A landscape with many peaks, sampled at points; each row gives a point and its height.
From any point a climber steps to the highest of the 2 points nearest to it. It stops when none of these is higher. Distance is the straight distance between rows; heights are no part of it.
netoz: [105 164 136 140 122 146 135 144 176 145 122 119 103 181 154 139 145 108
 196 167 106 147]  (h 314)
morim: [107  80 106 113 112 108  75  81  76 131 156 157 171 104 148 149  83 100
 107 146 110 191]  (h 424)
per: [171  87 139 183 126 175 132 164 176 115 154 138  65 128 155 117 133 143
 152 135 132 185]  (h 563)
Mave: [165 106 173 183 109 162 143 172 185 104 132 108  62 125 140 126 138 155
 138 107 143 138]  (h 583)
bili: [201 136 115 132 133  96 142 138 130 159 152 147 161 119 186  84 159 117
 127 124 124 160]  (h 666)
pigi: [149 131 113 106 109 165 118  98 125 146 129 114 144 130 150 114 101 112
 142 144  98 181]  (h 325)
sifup: [ 63 125 155 132 114 133 119 141 147 126 104 139  86 127  95 137 117 128
 160  97 147  42]  (h 461)
fim: [ 68 115 181 175 129 141 118 142 152 102 108 105  74 145 125 140 113 135
 142 107 145 128]  (h 596)
zel: [165 160 152 107  88 138 165 127 107 118 117  79 147 115 130  95 133 144
  82  81 139  74]  (h 522)
vute: [119  93  98 154 183  87 129 147  97 108 171 143 134 150 108 146 143 150
  51 173 129 186]  (h 42)
dimu: [208 112 127 163 146  92 124 176 183 147 163 205 125 100 168 106 197 131
 173  87 158 106]  (h 599)
Fug: [148  90  95 112 150 171 132  81 127  94 177 108 129 126 132 154 135 151
  88 197  95 207]  (h 518)
piro: [138 104 106 114 145  77 113 134  83 130 118 138 140  94  94 115 118 133
  55 102 144  91]  (h 743)
Fivuv: [135 136 176 165 110 109 150 153 124 109 131  76 116 125 130 119 151 152
  78  63 146  95]  (h 556)
Kepe: [144  73  80  86 125 123  69  72  97 127 159 174 185  83 138 137 108 113
 122 147 108 187]  (h 373)
guli: [143 172 182 129  97 118 185 143 133 120 122  73 145 126 155 107 166 146
  91  71 156  74]  (h 539)
Teb: [176 158 124 121 149  83 181 142 125 134 138 126 134 117 155  82 187 132
 101 108 154  78]  (h 331)
Dule: [111 111  84  86 119 107 104  98  59 116 108 120 169 103  88 132  76 113
  75 156 130 109]  (h 207)
Vebi: [116 141 107  85  90 121 108  84  66 134  98 121 175 112 119 128  68  90
 113 138 118 119]  (h 166)
vef: [130 177 130  88  89 153 173 127 141 145 110 132 139 123 127 120 152 119
 165 108 137  35]  (h 109)
dume: [127 153 119 129 152  52 121 150 125 163 124 182 150 150 148 111 162 101
 146 126 137 116]  (h 132)
luguk: [163  85 129 185 143 110 121 166 124 139 171 148 122 128 162 132 138 124
  99 110 137 204]  (h 409)
zegi: [ 88 181 184 144 108 122 129 128 112 115 112  63 155 153 135 146 107 112
  96  92 128 121]  (h 665)
zoli: [149 121 143 194 155 101 149 176 136 120 160 112 115 156 153 138 152 133
  81 127 139 186]  (h 382)
peb: [129  81 118 191 179 111 132 169 127 107 157 146  98 139 105 149 136 147
  75 147 150 194]  (h 26)
mege: [127 118 121 147 122  91  84 130 117 169 141 174 155 132 168 113 122  79
 154 107 107 174]  (h 311)
dati: [ 86 133 132 159 174 126 131 165 161 119 104 129  73 178  90 132 146 150
 152 167 130 122]  (h 323)
sebo: [125 168 106  84 102 163 135  94  92 134  90 119 167 135 115 130  73  95
 144 166 108 117]  (h 139)
sirof: [124  63  94  98 156 173 109  64 120  92 180 159 121 105 119 168 126 155
 118 194 103 188]  (h 531)
mam: [113 113 150 182 140 140 128 150 147 112 134 111  82 151 118 134 133 143
 117 131 134 164]  (h 609)
Buf: [165  65 129 169 163 107  95 161 120 125 160 181 107 100 121 118 133 135
 106  92 145 179]  (h 454)
vana: [152  87  77 101  94 153  96  59  94 125 177 139 189  95 164 144 114 113
 104 162  95 193]  (h 347)
bodo: [ 99 177 112  96 125 135 155 132 138 144  98 149 120 139  93 140 152 118
 177 132 133  43]  (h 130)
tedil: [125 130  79  87 165 149 125 107 112 122 129 145 136 129  93 134 111 132
 123 207 102 155]  (h 125)
bem: [132 104 115 124 152 135  94 128 138 146 133 172 112 135 131 119 119 116
 168 147 105 175]  (h 399)
Bako: [ 97 106 150 134 100 141 105  94 101 121 123  95 144 109 149 139  73 105
 106 111 118 182]  (h 416)
kas: [ 98 160 158 145 137 170 125 127 161 116 110  94 102 169 140 134 110 127
 174 172 115 182]  (h 330)
kedof: [ 74  99  98 104 121 119  82  62  69 106 135 129 170 126 139 171  68 108
  98 185 113 188]  (h 502)
Pesu: [159  97 125 132 137 134 146 130 106 108 149  83 120 114 117 122 132 156
  51 113 129 147]  (h 590)
gege: [ 93  98 131 108  94 174 103  53  92 104 131  89 149  97 147 163  64 125
 112 142 114 190]  (h 398)
Kivi: [135 154 170 163  82 137 136 125 152 134 133  79 138 146 185 126 123 116
 136  89 121 166]  (h 441)
Pogaz: [106 114 122 119 142 155 114 114 126 128 105 130 107 132 109 120  95 124
 147 145 122 150]  (h 458)
Rup: [ 84 146 103 125 191 126 123 139 130 133  93 148  97 165  61 127 127 148
 145 188 125 116]  (h 248)
dudi: [105  80 107 118 166 174 125  95 122  98 134 133  92 121 110 159 111 162
 138 191 111 200]  (h 579)
Pobu: [ 95 180 177 126  69 159 139 113 151 136 124  94 138 154 159 144 125 106
 171  99 120 102]  (h 439)
gutok: [151 153 130 139 122  88 150 132 117 151 132 120 160 134 173 103 149 116
 103 104 125 146]  (h 629)
tafi: [131  85 147 173 125 107  90 163 166 142 143 209  85 116 139 127 136 118
 186  78 144 106]  (h 509)
lal: [170  99 118  92 118 191 116 106 136 129 112 133 105  94 117 103 111 129
 163 128 113 131]  (h 445)
meb: [111 190 149  97  63 129 183 122 138 152 134 111 168 116 168 136 167 116
 165  83 150  46]  (h 102)
Kuru: [166 143 124 119 148 111 164 157 142 134 121 138 109 125 117  93 181 148
 132 127 141  67]  (h 338)
Zul: [173 122 112 150 162 101 164 157 120 130 154 111 137 138 149 113 157 143
  70 134 132 163]  (h 363)
suf: [127 217 176  99  59 166 179 125 162 133 136  86 157 139 165 142 169 140
 175 103 144  63]  (h 100)
tula: [158 163 133 111  87 168 161 121 167 149 124 118 116 133 149 108 148 113
 190 112 114  97]  (h 497)
megon: [124 171 134 116 112  96 149 118  97 135 116  97 164 147 147 112 123 114
  97 120 129 109]  (h 651)
zem: [160  70 127 145 134 112  90 136 122 134 139 163 113  82 118 109 118 124
 107  68 136 132]  (h 500)
Nup: [ 91  79  91 126 184 101 104 117  83 112 134 155 126 117  59 147 111 160
  75 165 129 143]  (h 92)
laki: [170 169  86  91 113 111 163 106  86 127 119  85 192 129 145 115 125 124
  83 163 116 135]  (h 546)
fega: [132 126 102 116 141 154 134  96 109  89 162  69 158 137 130 161 127 148
  51 186  99 188]  (h 533)
fen: [147 165 125 122  80 133 139 102 117 153 130  96 169 142 182 112 113  98
 132 129 101 164]  (h 315)
Totub: [141 135 116 135 101  96 115 105 102 161 141 131 178 127 181 111 116  87
 126 130 101 188]  (h 302)
Kani: [147  90 101 113 165  78  74 135 101 141 130 196 167  94 104 108 119 119
 123 107 135 134]  (h 266)
neb: [151 168 151 103  93 189 161 124 143 123 102  88 131 141 123 116 126 134
 148 121 126  94]  (h 521)
Kazet: [124 134 162 162  96 127 124 114 112 130 132  73 159 134 171 139 105 109
  88  91 117 184]  (h 433)
Nekom: [ 96 160 149 149 121 139 152 171 205 128 127 126  79 174 131 147 166 148
 187 157 132  85]  (h 535)
fuva: [118 131  82  94 186 165 138 123 123 126  99 145 102 149  55 129 110 153
 152 202 117 131]  (h 176)
nif: [139 101 117 122 180  53  54 156 119 140 121 231 168 110 107 117 142 117
 166  88 143 118]  (h 205)
fiti: [172  98 102  81  95 189 119  88 108 131 119 116 136  70 121  99  95 128
 120 111 108 127]  (h 425)
Zepe: [149 133 118 110 146 157 150 144 145 122  98 128  96 129  87 100 144 145
 141 136 137  71]  (h 396)
nemu: [167 153 122 122 101 131 146 128 163 168 135 149 130 131 186  96 161 107
 181 112 117 124]  (h 479)
bavo: [202 123 118 137 133  97 142 147 155 151 149 170 138 104 179  83 179 121
 147  88 139 123]  (h 633)
sebut: [162  60 105 108 137 138 101 111  97 124 129 138 118  68  96 111 111 144
  79  88 134 118]  (h 540)
bimi: [137  79  84  78 174  97  57 119  94 121 112 203 160  82  61 120 102 136
 120 115 136 110]  (h 197)
poze: [172 145  62  69 115 133 140  90  78 125 121 113 185 104 109 126 105 121
  87 183 112 124]  (h 495)
pamu: [120 203 165 138  97 103 142 120 108 127 125  57 187 154 163 128 124 120
  91 115 126 137]  (h 696)
seb: [112 151 140 129  91 110 162 167 192 142 152 130 109 134 173 153 190 122
 186 107 153  69]  (h 676)
Soko: [156  92 103 120 106 160 118  87 115 129 149 115 153 107 157 127 115 128
  99 151  99 195]  (h 335)
kibof: [106 126 148 195 155 116 139 189 186 117 136 144  60 178 116 140 157 141
 165 161 134 134]  (h 368)
deti: [109  58 100 111 186 114  79 121  94 116 122 180 113  88  58 126 102 151
 102 129 135 123]  (h 135)
pibe: [140  76  82  88 136  99  86 102  79 125 132 156 153  74  87 122  96 125
  63 110 134 104]  (h 611)
gev: [179  98 141 156 135  92  94 159 167 149 147 206 124 104 150 115 158 114
 183  79 139 128]  (h 558)
gedog: [128 172 121 119 129  96 182 163 190 160 156 153 118 142 180 134 204 125
 189 145 147  82]  (h 638)
gano: [105 127 121 130 167  41  85 146 119 162 128 218 159 133 121 117 147 104
 159 102 143  90]  (h 163)
pelu: [ 66 159 193 165 123 125 118 144 139 108 119  76 114 159 123 156 121 135
 117  86 140 103]  (h 631)
Nuzi: [ 84 162 149 105 138 135 138 121  98 110  83  93 127 148  82 140  93 130
 107 134 126  86]  (h 404)
bos: [134 133 109 103 139 111 118 120 107 141 103 152 133 115  92 108 112 119
 126 119 128  84]  (h 359)
puv: [ 87 181 180 141 109 175 133 138 168 109 106  76 109 164 130 150 121 134
 171 140 122 137]  (h 339)
bugo: [ 72  81 143 135 182 177 129 103 121  90 113 128  63 109 108 163  90 183
 155 182 128 196]  (h 536)
nos: [148 134 143 161  93 143 125 139 175 159 145 147 110 139 191 112 145  93
 190 107 113 156]  (h 462)
Dadi: [150 111 113  94 140 183 144 125 124 113  97 107  98 107  64 109 117 161
 109 130 131  83]  (h 459)
Noz: [164 131 129 103 108 163 150 118 112 114 105  79 121 108  98  98 116 157
  86 106 128  92]  (h 501)
Mukeb: [126 171 104  97 151  54 126 132 106 158 107 184 169 135 123 113 145 101
 141 128 135  68]  (h 105)
vul: [ 87 129 142 178 141  89 151 182 179 137 149 154  86 164 138 158 169 131
 169 124 146  96]  (h 412)
tiz: [134 158 166 161  69 150 144 135 175 143 142 103 120 145 186 128 150 112
 175  93 123 125]  (h 448)
manam: [ 77 184 162 128  68 113 135 108 125 148 119 110 168 145 170 145 128  83
 174  85 125  86]  (h 429)
Doku: [ 67 154 157 142  88 133 147 161 208 121 132 115  86 157 133 178 157 136
 196 120 145  66]  (h 510)
Gagik: [126 109 120 143 142  85 124 129  86 121 136 101 138 122 113 124 117 135
  47 106 141 133]  (h 636)
Kibu: [128  99 101 119 168 104  85 122 108 140 137 176 142 115 110 121 123 122
 132 148 120 165]  (h 333)
bafe: [ 94  95 153 138 145 180 120 111 134 110 104 110  71 118 125 146  89 145
 157 146 124 178]  (h 503)
sagol: [144  98  92 114 138 132 130 104  94  93 156  92 153 108 108 144 121 153
  48 162 119 151]  (h 557)
mov: [131 147 188 191 121 144 142 183 185  96 139  85  90 152 145 151 155 155
 127 110 146 122]  (h 598)
tukol: [ 58 125 123 114 154 123 112 109  80 106  86 104 127 132  74 152  73 133
  84 150 132 116]  (h 484)
zuz: [129 121  80  84 150 108 104 107  83 136 105 161 164 114  91 122  97 111
 110 161 126 117]  (h 275)
vepa: [ 61  95 114 115 142 111  99  82  73 106 120 122 142 118 104 165  71 123
  83 161 129 161]  (h 587)
soru: [152  91 143 159 136 162 134 140 141 126 140 112  99 124 142 128 126 131
 126 129 123 189]  (h 575)
toriv: [112 163 155 136 129 137 162 151 161 116 116 104  98 161 114 129 157 148
 148 133 129  86]  (h 586)
gaten: [102  99 147 183 132  91 115 182 188 136 144 201  71 133 126 149 160 130
 181 101 160  83]  (h 460)
Nak: [ 79 181 163 121 117 161 133 126 132 113  85  87 123 168 102 143 110 124
 151 138 124  90]  (h 358)
rigid: [133 132 176 193 129 102 161 174 155 108 139  95  96 150 138 140 163 147
  94  81 168 105]  (h 578)
tiv: [124 100  98 140 190 114 123 145 113 120 139 135 106 142  77 132 138 169
  82 170 132 145]  (h 63)
Papor: [194 132 140 154 147 103 175 161 134 127 145 103 121 118 154  97 168 151
  76 100 147 119]  (h 348)
Bol: [ 45 132 178 144  96 137 119 149 179 106 110 127  65 140 118 166 123 132
 186 106 152  66]  (h 492)
bipoz: [148 110 121 170 144  81 110 162 119 157 166 182 141 146 167 122 142  92
 135 110 126 196]  (h 360)
Lobud: [137 130  86  90 121 171 130  91 102 128 110 108 153 117  98 126  93 122
 118 180 109 140]  (h 116)
lov: [131 185 177 113 100 182 163 141 167  99 114  72 107 143 108 132 150 165
 146 117 131  75]  (h 544)
govur: [142 188 114  97  85 105 152 105  72 134  97  83 198 129 143 111  94 102
  93 135 127 102]  (h 594)
Giv: [162 138 120  95  97 177 124 102 146 151 107 143 132 115 135  99 113 101
 188 122 104 117]  (h 471)
sido: [ 93 153 121 113 152 132 127 129 131 141  94 141 104 155  75 129 122 122
 158 152 122  82]  (h 177)
disir: [183 103  83  71 132 205 116  88 128 135 120 148 132  86 110 112 109 131
 156 163  95 160]  (h 421)
Vinid: [101 174 148 133 113 110 157 148 162 144 129 117 127 158 149 138 170 122
 158 113 143  68]  (h 639)
Deni: [101 126 140 119 126 101 127 130 116 143 103 148 112 126  98 122 131 122
 133  85 144  45]  (h 419)

Where does a climber stop that starts at each point below?
Kuru: mov
Lobud: seb
Totub: vepa
vute: dudi
dume: dudi
Mukeb: dudi
dati: bili
